Each scene shows the same named points in several views. A view is turned or mirrored, shifted and resized as a whole, has a little noise and may leave points out.
In the rows, 128 means zero.

Scene 1
View 1
nevel: [121  94 237 109 109 128 146  52  93  78 125 177 160 145 202  74 144 112
 110  90 146 185 142 127 151 145 133  87 161 142 171  81 176 163 162 178
 129  94 160 137 133 116 151  88  95 165 114  67 100 106  33 202 106 105
 125 148 118 141  78 190 112 115 162 154 171]
zab: [142 119  84  87 159 110 210 106 145  74 119 126 160 118 149  92 144  63
 217 129  70 130  82 122 119 185 137 103  74 143 113  90 173 137 191 113
 103  60  55 143 157 142 160  87 123 152 183  70 112 196  48 161 136  96
  89  60 111 160 167 101 122 111 155 127  80]
zamu: [176 120 112  92 134 105 111  82 141 106 101 179 139 133 139 110 174 173
 149 173 139 187 118 147 200 191 186 141 152  99 154 137  94 208 151 138
 170 102 113 117 190  55 132  70 147 180 161 104 112 122  71 191  93 182
 109 175 152 174 110 146 116 137 178 141 132]
vare: [109  82 208  85 150 123 133  47  82 108 130 167 155 119 168  43 166 160
 127 123 152 181 151 135 174 120 131 118 180 116 147  81 135 146 148 161
 153 134 173 123 142  71 131 108 106 158 107  97 143 109  41 163  93 139
 120 125 138 146  94 188 105 126 154 150 149]
sola: [180 162   4  61 200  89 179 120 160 131 126 124 130 114 111  79 183 128
 184 196  88 161  97 122 184 192 145 178 138 109 100 101  96 154 146 110
 180  93  63 114 192  50 144  89 147 174 174 117 153 174  87 129 109 181
  94 108 132 179 164  78 108 148 146  98  75]
vuga: [160 119 179 101 109 133 118  66 137  86 123 159 127 134 186  91 180 129
 135 121 142 157 128 149 169 174 145 127 155 130 168 121 142 178 117 127
 164 106 132 131 153  81 144  51 120 183 121  92 131 128  54 168 131 157
  99 141 149 155  68 157 125 127 159 137 123]
sav: [133 133 166  88 129 133 181  88 122  82 139 128 138 138 204  69 155  68
 148  95 121 147 116 116 126 166 114 120 128 154 143  75 183 136 143 137
 140  69 107 150 137 124 172  68  97 158 119  76 120 160  45 152 137 107
 100 101 111 151 105 135 115 116 132 122 113]
nefib: [159 126 154 102 109 137 134  86 148  71 119 142 119 126 178  97 168  98
 172 116 119 127 117 150 149 195 152 125 118 140 163 119 158 166 127 119
 146  88  93 140 165 101 152  38 122 180 135  79 119 153  56 165 148 139
  86 110 141 155  97 134 128 117 153 136 104]
dira: [147 111 118  93 148 119 169  93 144  75 116 147 153 119 154  93 151  83
 203 134  79 127 102 133 132 186 147 112  85 144 132 102 154 153 164 113
 122  70  70 139 158 126 153  74 125 167 161  68 117 179  58 169 138 118
  88  78 129 153 145 114 123 115 161 132  85]
Voni: [106  99 193  85 151 138 158  67 105 103 149 135 129 100 181  24 175 103
 176  96 122 122 140 136 128 126  90 119 139 137 129  71 172  98 130 135
 140 116 146 135 126 111 143  94  91 151 107  90 169 145  36 115 134 121
  96  45 139 132 108 152 118 119 128 125  96]
vilup: [153 113 136  91 137 117 134  79 133 100 120 160 135 124 162  86 175 143
 151 144 128 170 128 140 169 180 149 126 148 123 152 113 123 178 142 146
 159 104 120 128 163  77 141  77 123 173 143  93 128 133  65 169 114 158
 101 132 138 157 108 145 115 130 159 140 122]
Gib: [100  60 203 107 130 145 152  67 126  44 119 151 158  96 175  65 148  92
 223  88  87  93 113 157 101 154 130  74  78 155 155  97 186 135 166 119
  95 104 116 136 132 147 139  84 105 146 146  49 132 175  25 160 140  95
  93  33 147 131 125 152 123  96 155 160  96]
Mitep: [171 137  98  92 122 108 171  98 150  80 118 154 149 146 176 125 142  83
 146 133  96 178  94 123 158 211 168 116 112 135 146 113 147 187 173 136
 133  47  72 143 172 116 169  63 134 176 169  69  84 158  64 204 132 122
  97 152 106 176 130 111 117 124 174 132 133]
Modo: [164 106 172 116 100 133 118  70 143  72 114 165 128 124 186 111 176 136
 163 125 125 140 115 166 160 195 165 117 122 134 175 139 147 189 133 125
 146  92 111 134 170  96 140  51 131 180 142  75 113 145  52 185 133 152
  90 136 150 157  81 152 131 121 172 152 117]
Vuke: [130 132 114  58 177  89 209  93  81 134 133 141 181 148 158  48 131 105
 104 146 128 233 124  79 171 145 124 123 180 114 112  39 138 145 202 179
 148  72 120 131 150  87 171 129 110 163 135  99 108 131  61 170  78 108
 125 153  72 170 157 140  94 141 152 113 163]
musun: [141 109 163 100 122 137 168  86 143  65 114 146 136 117 179  93 157  79
 183 109 102 120 100 143 130 188 137 106  94 150 157 104 180 158 150 117
 128  71  93 147 147 128 154  66 114 164 141  59 118 163  43 163 151 114
  92  90 131 151 112 133 133 111 159 135 101]
Zaz: [119  70 156  93 155 120 141  70 125  79 117 163 150  97 137  61 164 147
 211 138 102 120 125 158 151 148 149 115 107 128 142 102 132 146 163 124
 129 121 121 116 154  96 119  95 124 155 156  80 147 157  41 151 116 141
  97  57 158 144 137 149 125 114 161 149  99]
Siki: [164 128  96  82 151 118 148  89 143 106 121 148 134 108 143  88 176 127
 185 160 106 146 109 141 162 183 150 140 121 114 128 108 120 161 145 113
 150  94  87 123 171  90 146  70 137 174 160  95 137 159  63 151 125 155
  92  99 146 158 138 119 118 132 158 124  89]
View 2
Mitep: [115 149  97 113 124  94 101 150  98 138 158 117 112 114 151 139 156 128
 134 150 177 134 147 115 154 144  92  79 133 124 174 124 105 132 110 138
 128 127 106 116 120 135 160 112 125 121 148  81 104 122 152 130 152 144
 135 136 106 158 126  92 147 154 130 113  97]
musun: [108 156 141 132 138 119 104 137 121 163 152 116 118 117 149 133 144 135
 157 150 163 126 109 129 143 123  93  90 128 121 160 124 103 139 102 136
 134 102 116 110 132 132 154 137 121 140 146  79 123  70 142 120 172 155
 118 136 118 167 146 108 141 163 126 122  86]
zab: [101 178 116 112 107 118  87 130 118 132 169  93 127  99 144 155 149 127
 142 137 167 114 142 133 167 119 106  85 124 109 186 121 106 144  74 118
 146  88  99 139 105 128 149 127 127 127 146  56 132  57 133 122 173 131
 117 133 108 171 161 115 149 178 129 105  66]
vilup: [139 131 115 133 133 118 111 165 115 143 138 133 118 129 132 115 139 143
 133 169 151 141 121 121 143 122  85 100 101 126 157 117 122 132 114 123
 133 127 118 115 126 129 153 121 121 147 134 106 120 122 143 125 149 154
 131 120 112 141 100 114 155 157 114 136 132]
Vuke: [159 117  71 110 145 129  90 140 103 112 158 114 142  75 114 112 120 120
  88 152 123 147 171 125 168 108  89  84  83 109 148 117 118 159 130 118
 150 124 122 159 142 122 127 125 117 110 141  66 103 135 141 137 168 147
 156 126 102 120 127 131 181 157 120  90  96]
nefib: [122 146 134 133 139 118 106 155 117 163 145 131 110 139 156 131 148 140
 154 159 166 124 106 123 142 127  93  97 126 121 161 125 107 123 114 140
 131 120 118 103 131 134 162 127 119 145 130  97 122  88 147 123 159 156
 126 132 111 169 128 113 141 162 123 127 109]
Siki: [122 152 113 122 109 126 101 173 119 129 150 116 121 136 139 139 142 140
 141 162 157 127 127 130 159 115  91  99 106 126 175 114 117 120 101 108
 139 110 106 123 114 132 157 110 125 151 125  99 139  88 140 123 149 138
 121 118 112 152 118 123 155 167 117 137 114]
Modo: [124 143 133 140 135 107 117 150 115 163 130 136 101 137 144 118 154 144
 156 171 167 137 106 124 136 136  84  89 128 131 160 125 117 123 109 143
 122 128 121  99 129 136 161 126 120 154 141 108 121 111 151 118 155 164
 126 133 117 152 114 104 140 157 123 140 127]
vare: [149 115 130 152 158 142 118 147 126 149 130 137 131  95 113  88 116 141
 126 170 123 162 109 130 138 101  85  95  83 121 130 119 127 144 130 128
 136 117 142 135 157 128 132 149 113 153 133  97 122 121 140 123 179 177
 136 120 124 113 111 144 172 151 106 137 133]
Zaz: [117 153 144 143 116 138 115 147 133 141 134 117 129 121 123 119 137 143
 147 160 145 138 103 135 143 112  90  97 100 124 163 111 122 143  86 105
 140 102 121 135 114 137 147 142 129 160 137  89 152  74 130 112 172 149
 112 116 124 142 124 127 154 173 106 152 114]
Voni: [127 133 145 146 156 157  96 151 134 160 153 129 138 112 128 111 115 131
 140 155 126 125  95 146 144  83  99 109  84 107 135 112 105 148 115 121
 154  93 138 126 151 125 139 155 119 162 122  79 143  53 130 126 189 165
 128 127 126 150 146 152 164 171 111 115  95]
vuga: [142 124 130 141 149 125 117 164 120 163 135 145 111 141 141 111 137 141
 144 171 154 140 103 125 135 120  85  99 110 124 149 125 114 124 126 135
 132 130 128 102 145 130 153 130 113 149 127 112 115 115 147 119 157 166
 129 133 120 146 108 121 148 150 116 133 129]
nevel: [146 118 127 145 181 126 122 122 111 169 131 135 115  84 126  88 128 132
 131 164 135 164 114 131 120 128  80  81 115 122 129 127 125 154 140 158
 129 123 144 114 165 132 135 157 109 133 152  78 102 125 148 120 185 189
 139 139 123 128 135 113 153 144 118 120 110]
zamu: [150 122 104 131 132 109 118 163 115 136 128 134 109 135 133 114 148 144
 132 172 155 152 126 113 147 134  80  96 108 136 161 122 124 125 127 129
 126 142 120 112 128 133 156 109 117 144 131 117 116 152 148 125 145 155
 143 120 112 127  87 108 152 145 117 146 145]
View 3
Mitep: [125 138 179 160 115 115 154 106 148 143 118 102 107 118 131 123 102 162
  94 103  94 149 115 146 143 159 147  92  79 126  85 141 130 151 131 129
 141 136 109 167 147  97 112 101 120 167 115  97 158 126 121  93 188 109
  99  81 119 115 139 114 104  87 113 145  83]
Siki: [140 130 143 120 131 123 129 120 137 144 128 140 111 116 140 141 104 142
 110 106 134 140 127 130 140 127 166  87 100 111 104 132 140 112 143 130
 119 139 110 130 151 123 152 106 117 154 100  91 163 128 113  90 184 116
 102  95 119 132 138 119  91  89 133 115 125]
vare: [108 165 120 159 107  98 110 152 176 131 174 148 110  97 159 151 134 126
  88 135  94 122 108 139 111 106 130 162 165  95 112 133  84 120 135 141
 129 110 145 133 166 177 175 124 105 100 127 126 167 146 121  95 167 120
 124  97  81 101 123 131  77 105 132 127 123]
dira: [156 105 172 115 141 129 151 108 141 122 109 113 110 113 162 130  99 150
 107 115 103 139 117 121 138 141 162  94  80 121 100 143 158 135 134 130
 148 140 107 134 138 123 147 105 108 140 101 103 134 131 131  98 174 116
 109  89 126 131 141 139  93  92 123 123 101]
zamu: [109 175 143 170  90 115 117 148 151 163 157 142 102 125 114 149 120 153
  97 105 109 150 120 158 128 120 138 107 124 112  95 127  92 115 147 137
 124 130 136 187 160 130 135 112 120 154 132 113 192 138  94  89 198 105
 101  83 106 122 129 107  99  90 112 132 131]
nefib: [150 120 142 129 116 119 125 136 137 139 127 103 105 104 156 128 133 148
 101 122 105 148 106 140 134 160 157 108 100 126  83 133 132 126 145 133
 146 127 124 162 142 119 157 108 114 136 109  87 168 140 112 100 160 105
 116  99 130 124 120 118  89  91 109 130 115]
vuga: [131 146 129 147 100 104 111 152 143 148 147 118 104 104 147 136 142 144
  92 124 103 145 100 154 124 143 147 127 131 123  86 131 100 124 147 131
 133 119 141 174 155 131 158 116 110 126 123  99 181 148 102  98 164  96
 119  95 119 118 116 111  86  93 115 136 127]
musun: [158 107 155 122 134 120 143 117 142 120 111  99 109 104 176 124 122 150
  96 125  92 128 108 126 131 149 157 113  96 129  84 144 148 136 130 134
 163 130 120 148 136 127 160 106 108 120 100  94 147 139 133 107 156 116
 122  99 120 123 118 138  87  95 109 126  97]
Vuke: [ 72 185 169 176 134  89 160  87 201 131 148 130 114 103 140 136  76 123
  76 113  82 134 105 137 134 126 108 143 131  82 104 133  87 158 111 124
 109 119 103  91 177 133 139 110 120 142 117 127 117 120 142  89 208 128
 107  76  91  74 145 107 102  97 166 127  80]
Modo: [140 137 141 143 100 118 119 145 131 153 131 121 107 119 128 140 126 158
 101 111 109 150 114 155 128 142 160  95 102 126  91 135 116 115 148 133
 138 130 130 188 146 121 138 106 115 154 117  92 191 140  97  97 171  97
 107  94 119 128 122 114  90  85 101 136 127]
Gib: [173  84 154 105 148 136 141 126 146  99 114 104 122 101 212 132 126 145
  94 151  93 107 116 101 128 130 165 137 103 129 103 145 157 135 131 147
 185 131 120 141 118 174 171 113 102  86  92 111 140 143 152 111 135 126
 138 101 107 137 121 164  72 103 100 123  98]
sola: [126 145 151 114 138 126 139  86 143 160 129 171 110 117 112 143  70 128
 121  81 151 163 134 138 149 120 155  51  89 109 110 135 139 106 139 122
  74 148  88  90 167  85 154  90 122 197  89  79 152 121 103  76 214 114
  82  87 126 128 154  98  99  81 173  96 137]
Voni: [146 114 117 105 136 106 121 126 161 113 138 120 111  77 194 131 133 112
  95 140 110 123  97 121 127 134 137 150 150 102 100 137 129 126 127 132
 134 114 125  89 151 156 212 119  98  91  98  93 133 147 142 104 144 131
 134 120 111 109 118 130  69 109 143 113 120]
Zaz: [151 118 138 112 132 135 127 127 145 127 140 151 115 115 168 147 115 145
 103 126 118 122 131 114 126 104 161 111 114 112 123 141 139 110 141 139
 145 142 118 131 137 165 169 111 103 118 100 117 164 135 128  96 167 119
 121  93 102 134 130 151  76  99 116 109 124]
vilup: [127 153 139 151 110 117 122 137 146 146 147 138 105 112 135 146 120 150
  90 113 109 144 119 145 133 124 144 114 118 114 102 135 107 117 141 134
 125 124 130 161 158 132 157 112 114 142 120 102 172 138 107  95 186 111
 107  91 111 119 131 121  89  92 121 130 124]
sav: [131 115 154 132 131  99 142 110 156 121 115  87 112  93 179 118 122 137
  90 127  90 135  86 134 129 163 140 136 119 118  76 138 124 151 118 129
 142 119 114 126 150 122 168 106 111 122 104  86 130 137 139 109 163 120
 124 112 125 102 123 121  86 100 130 136  90]
View 4
Voni: [ 97 233  67 119 156 172 138 160 134 140 135 198 196 116 126 158 172 130
  80 127 130 142 101 128 200  86  91 105  65 188 143 151  92 151 117 125
 175  99 167  65 103 188  86 144 112 159 109  79 108  88 127 169  51 111
  93 135 135  92 125  77 172 118 148 161 111]
nevel: [137 183  88 126 170 178 120 223 137 111 130 188 185  93 114 141 182 121
 129 116 150 153 152  79 169 112  81  70 183 152  99 160  83 141 154 128
  95  99 199  87  88 187 169 181 149 123 120  92 123 133  94 157  49 114
  99 106 110  50  80  95 176 143 244 130 127]
sola: [ 79  60 170  93  75 145  89 121  69 142  64 133 129  91 136 126 155  61
 116 121 107  68 130 148 117 150 109  84  20 161 205  73 165 152 133  95
 218 111  88 105 196 126 148 132  93 126 123 151  33 128 150  96 225  68
  95 150 121 105 121 153  96 111 131 165 208]
musun: [108 166  73 105 160 152 108 151  88 137 138 181 121 153 103 150 168 118
 112 114 139 146 149 108 145  84 136 137  99 122 120 146 103 117 107 114
 141 106 147  77  95 183 119 134 112 137 130  66 104 107 132 111  85 100
  70 111 155 112 115 123 183 156 171 162 150]
vare: [111 185 112 120 160 184 123 214 140 108 124 203 213  65 124 140 169 115
  90 116 131 124 131 102 180 134  79  54 124 184 119 131  71 160 156 129
 128 104 183  76 133 164 151 178 149 150 103 129 138 113 115 186  89 118
 133 142 101  43  99  91 159 134 195 118 124]
Zaz: [ 82 169  94 100 171 160 116 175 101 114 130 193 178 103  83 137 170 112
  69 115 129 110 137 122 150 110 137 114  77 146 136 126  84 129 103 119
 164 131 137  71 150 163 127 136 127 169 126 109 136  99 147 147 115 126
 100 145 139  94 127 109 161 168 129 145 133]
Modo: [ 96 141 104 112 179 161  94 192  85 141 164 177 110 136  99 134 170  89
 127  81 117 125 160 101 153 106 113 104 133 127  77 127  63 141 133 108
 131 108 116  70 107 170 163 135 114 126 128 115 129 135 145 126 124 107
  80 129 138  89 121 122 175 144 202 130 171]
vilup: [100 130 127 111 143 171  98 186 102 131 128 175 142 107 117 136 170  90
 118 102 125 108 141 106 153 128 108  83 103 153 121 119  89 146 148 112
 146 111 133  79 141 157 158 146 131 129 120 129 105 137 133 136 141  99
 104 138 125  74 112 118 153 142 189 131 162]
zab: [118 132  79  93 127 142 120 106  79 115  90 169 135 142  87 143 165 128
  91 142 152 133 147 118 108  79 157 156  59 116 186 151 162  89  81 122
 185 119 138 102 116 180 114 131  99 143 135  54  66  85 129  87 117 107
  48  99 160 136 108 144 156 167 123 190 149]
zamu: [102 101 141 109 153 167  85 212  93 134 123 169 134  95 120 119 164  64
 137  94 115  99 162 104 137 150  88  62 139 149 105 108  85 156 156 105
 130 105 121  90 147 149 186 156 126 121 121 151 112 152 135 126 152 103
 105 138 105  54 105 122 151 140 212 118 174]
Gib: [103 205  47 100 190 158 135 165 104 109 150 212 157 138  77 149 185 144
  70 115 148 150 142 105 158  73 155 163  99 131 119 172  90 100  80 125
 149 122 157  73  89 197 111 131 118 167 126  48 143  80 133 138  50 130
  69 105 156 115 112 115 196 186 142 164 116]
dira: [106 136  92  96 142 144 107 140  79 127 109 175 117 130  87 139 165 121
  99 116 145 123 149 116 120  95 144 144  79 123 155 139 133 108 102 114
 168 120 133  84 117 167 134 134 104 142 131  71  93 101 140  96 119 105
  58 115 152 116 119 137 165 166 143 166 162]
Vuke: [150 120 127 114  87 177 125 160 136 106  33 159 210  62 133 137 161 119
 116 171 166 118 145  98 129 133  77  41 121 173 206 134 175 144 164 127
 144 104 208 127 133 166 170 190 136 121 120 108  51 105  91 132 105  88
  98 105  93  56  61 108 129 123 186 160 142]
sav: [122 186  77 121 133 165 123 145 110 142 116 168 148 134 128 154 168 123
 129 136 139 154 128 114 171  85  97 106 101 150 138 150 126 136 113 126
 147  88 172  81  77 193 122 152 104 126 121  65  69 110 115 122  68  93
  77 101 137  99 103 106 174 127 184 169 145]
View 5
nefib: [129 129 125 125 129 120 129 138 132  97 127 140 136 151 137 144 135 101
 133 132 116 157 169 125 139  98 150 104 122 123 117 116 147 127 124 131
 133 140 147 124 111 151 133 150 137 116 136 120 138 121 107 158 146 126
 151 142 161 122 127 144 158 141 114 130 126]
Modo: [138 133 125 120 125 113 131 139 137 104 129 150 138 154 134 145 134 113
 135 142 112 157 175 132 147  97 146 103 114 114 127 131 151 136 133 129
 150 145 139 115 122 144 138 133 140 127 132 116 147 134  98 176 148 129
 159 122 149 122 116 146 155 145 111 141 131]
Voni: [ 95 114 129 133 122 119 105 124 148  98 113 161 117 155 174 125 136 101
 159 114 128 161 126 135 133  98 149 107 117 169  93  99 126 114 112 132
 145 154 140 133 130 145 141 150 146 119 123 143 113 116 142 160 115 101
 125 168 141 122 137 127 145 113 150 119 117]
nevel: [116 129 107  84 111 122 133 109 141 118 110 174 125 135 168 135 122 116
 153 139  96 166 158 137 156  76 143  95 134 122 117 118 135 119 142 165
 168 133 131 123 156 117 150 110 164 137 152 142 115 115 102 190 116 122
 129 135 133 119 129 164 137 133 152 128 125]
Mitep: [137 139 129 102 152 111 139 144 125 122 122 126 152 142 119 140 122 116
 111 122 106 150 185 116 129 101 144 100 129 116 129 110 133 126 131 152
 127 135 148 117 128 146 123 125 131 118 157 125 152  98  93 121 146 135
 151 149 173 117 115 169 151 152 116 138 149]
sav: [109 128 116 112 134 118 130 121 130 106 113 142 132 149 147 135 126 101
 134 113 121 156 161 114 147  97 150  97 132 142 106  94 131 112 125 150
 134 140 146 129 133 144 128 144 142 106 140 142 123 100 126 145 126 120
 124 164 154 118 133 152 146 133 141 121 134]
zamu: [153 132 140 112 119 119 114 143 146 131 138 151 145 138 141 140 119 134
 125 151 108 158 159 145 128  99 128 125 124 108 134 136 136 128 136 141
 164 129 121 117 131 150 155 103 141 151 143 110 150 126  86 150 156 147
 158 129 151 111 102 156 155 135 117 139 130]
musun: [108 127 120 122 145 119 133 131 126  98 112 136 137 156 135 141 137 107
 136 117 118 152 175 120 143  99 152  88 113 139 115 107 143 130 120 134
 127 150 153 124 122 141 123 151 137 111 138 141 133 110 118 155 134 106
 141 151 161 124 138 147 149 147 122 133 138]
dira: [109 129 136 130 156 114 118 148 126 107 113 126 143 153 128 136 134 116
 131 112 121 138 177 122 124 108 148  95 107 142 117 110 134 135 118 133
 121 155 153 122 118 147 117 137 133 120 147 141 142 103 122 117 146 106
 143 153 175 117 128 150 146 149 119 135 149]
Gib: [ 80 117 119 133 141 116 128 128 130  88 100 152 118 160 147 140 146 113
 163 113 113 141 178 124 144  94 159  74  96 151 108 121 150 145 117 120
 133 174 150 126 125 128 123 143 149 122 135 157 122 117 138 169 125  67
 124 141 155 129 153 134 140 144 132 130 132]
Siki: [126 124 147 137 140 120 106 158 141 114 131 132 149 155 137 137 127 124
 126 123 128 146 155 136 111 110 138 120 111 143 119 119 133 131 117 123
 131 148 133 121 119 159 133 129 134 135 136 118 151 116 115 122 154 123
 153 147 165 114 114 141 151 132 115 132 134]
sola: [141 128 164 144 156 116  87 173 150 131 143 117 167 155 128 129 117 129
 112 118 142 138 138 135  80 127 127 141 116 145 120 107 112 115 107 125
 125 134 132 120 115 183 135 131 119 136 134 109 160 103 114  64 163 143
 161 170 183 105  94 143 159 125 109 136 141]
vuga: [139 131 129 119 116 113 127 130 142 112 132 154 132 146 157 141 126 108
 134 145 114 164 152 135 142  94 139 117 127 123 125 119 144 125 133 136
 156 134 133 127 127 148 153 133 145 127 130 115 136 133  98 175 140 140
 155 132 145 120 112 145 153 129 123 131 119]
vare: [113 122 133 109 110 121 104 121 159 126 120 180 130 142 177 124 126 128
 160 142 112 164 129 148 127  87 131 114 123 143 107 129 124 117 125 146
 174 142 113 127 151 133 162 105 156 149 134 135 117 124 116 167 122 121
 133 140 134 117 115 150 140 114 153 124 115]
zab: [ 96 127 132 127 172 115 124 147 125 103 102 115 148 155 117 138 131 116
 135  96 121 132 182 114 116 108 153  87 107 152 111 102 126 132 108 137
 106 156 155 120 123 148 106 139 129 110 147 150 140  82 135  97 140  90
 133 167 183 114 142 148 145 150 124 132 156]
vilup: [137 128 138 119 124 115 111 142 146 121 131 153 146 149 147 134 125 122
 133 139 112 152 151 138 125  99 134 117 120 128 124 126 132 123 127 137
 152 140 128 123 132 149 148 121 144 141 139 117 143 122 102 142 148 133
 155 139 152 115 105 152 151 131 124 133 129]

Which points are out of place in each view (at most two, in the order of its rows)? Write none if all are in place.
view 1 | zamu
view 2 | none
view 3 | Modo
view 4 | sola
view 5 | none
